Each row is a point on a tangle of strands that fork, close into loops and nearly touch. The rows are in no order.
Two points are linked if the straight distance between their rows is under 56.9. Some points are linked to none.
veri: [ 50 -33  13  -3   3 -71  26 -44  -4 -50 -30  33]
vozar: [-69 -20 -49 -18  -9  20  30  64  24  11  26 -22]
Miki: [-35 -27  -3  18 -25 -40  56 -50  68   9  38  -2]
miga: [  7  33  55  12  24  43  -7  22  41  48  32 -21]
daf: [ 79  10  35 -14   4  20 -61  -4  -4  -2 -32 -15]
Komit: [ 57  19  18  -5  -7  12 -26 -25  14 -20 -59   1]
Nusad: [-93 -10 -87  -4 -16   9  32  44 -37  -4  21   0]
kabo: [-48  13 -14 -13  20  44 -30  40 -42  13   7  -7]
Rof: [ 15  -1  13  19 -16 -24  53 -68  27 -27 -21   0]
lotur: [ 41  13   5   5 -10 -12   5 -31  14 -32 -59   3]
Suf: [-68  -3 -34 -16  15  37   8  70   8  22  28 -11]
Zal: [ 10  24  48   1  20  54 -10   5  24  27   7 -18]
Luva: [ 14   8  16  21 -25   3  59 -58  55  -4 -15  -6]
pigi: [ 78   9  28 -19   1  14 -69  18 -34  10  -9 -16]
Vop: [  6  22  52   8  25  43  13  28  71  41  25 -29]
Godof: [-65   7 -37 -17  12  41 -16  41 -48   1   3  -1]
sop: [ 74  15  29 -13  -2  21 -45 -17   9 -11 -49  -5]
sor: [-41  24   3  -4  26  40 -37  43 -49  23  20 -14]
Lasom: [  8  18  34   2   8  56  10 -14  40   9 -20 -11]
nud: [  7  54  25  13   2  16 -47  39 -74  38  40 -31]
taz: [-19 -49  14 -15  12 -63  27 -71 -15 -49  11  18]
mitav: [  1  -3  10  -2  -9  36  49  -6  83  16   5 -29]
tiv: [-105  -24  -96  -11  -27  -12   34   52  -15    3   37   -4]
zema: [ 69   0 -14  -3 -14  -8 -55   3 -13 -13 -50  23]
vepiv: [  9  69  23  28  -2  18 -28  36 -58  56  50 -40]
risub: [ 28  13   9  15 -11 -24  31 -42  16 -33 -45   7]
Budi: [-39  47   6  23  14  27 -32  64 -39  59  62 -22]
Babol: [ 25  15  16 -10   9  25 -52  10 -27  -4 -20 -13]
Datug: [  0 -75 -14 -32   6 -78  -2 -52 -42 -61   4  29]
vez: [ 77 -18  -9  12  -2 -52  -5 -14 -10 -33 -51  65]
piz: [ 87  -7 -21   9 -13 -10 -50   1 -10  -6 -52  58]
zega: [-81  -6 -62 -13  -1  33  11  50 -34   5  10  -1]
puso: [ 15  15  19   2  -6  37  23 -32  35  -7 -37 -12]
doki: [-35 -54  17  -4   7 -48  33 -80   9 -29  30  21]
duv: [ 23  -4 -23   1   1 -56   5  -9 -29 -41 -43  29]
Modu: [-13  62  15  31  -7  23 -29  52 -35  69  62 -29]
refa: [ -6   3  25  -7  13  43  29  26  78  27  13 -28]
gati: [-62  16  -8  -5  24  36 -15  73  -9  40  37 -14]
Gogur: [-23 -18 -14  16 -40 -22  56 -31  88  10  30 -14]
sivu: [-40 -40  13  16  -6 -45  50 -68  52   2  39  14]
rotud: [ -8 -57  -7 -20   9 -74  16 -53 -32 -52   4  23]
sak: [ 45  11  13 -21   5  14 -72  21 -42   3 -15 -15]
pilem: [ 84 -12 -14  17  -9 -32 -23  -7 -11 -24 -57  67]
tuva: [-44 -59  17  -1   7 -46  37 -78  30 -10  39  25]
Rerov: [-43  31   1   6  23  31 -29  62 -39  47  47 -15]
nizok: [ 69 -28  -3   9   7 -64  11 -17 -15 -44 -39  54]
taka: [  7   1   8  12 -25  29  56 -38  71   2 -10 -16]
Lubud: [-87 -25 -74 -19 -19  -3  38  53  12   4  35 -22]
zugab: [-12  32  15  -5  17  25 -51  36 -67  25  28 -22]
fusu: [ 22 -17  11   5  -4 -65  33 -54 -10 -43 -23  21]
tokof: [ 31   6 -22 -11  -7  -3 -41  10 -25 -22 -51  11]

A tip is a point with one link. Name the tips that can be reached along the links from each point below, in the order of the rows.
sivu: Datug, Gogur
risub: Babol, puso
nizok: fusu, tokof

A fork is a point with three links, a tip a point with one. Leave the first point through the second and follow the links. Name the first fork or tip that comes.
taz, doki: Gogur
sor, zugab: Rerov
nizok, vez: tokof
Miki, sivu: Datug
taka, mitav: puso
vepiv, nud: sor
tokof, zema: fusu
sop, daf: Babol

Name the points in between on the shortest way along the links from the first point to the second, in order.
sak, Komit: pigi daf sop
piz, fusu: pilem vez nizok veri
puso, Vop: Lasom Zal miga
gati, nud: Rerov sor zugab
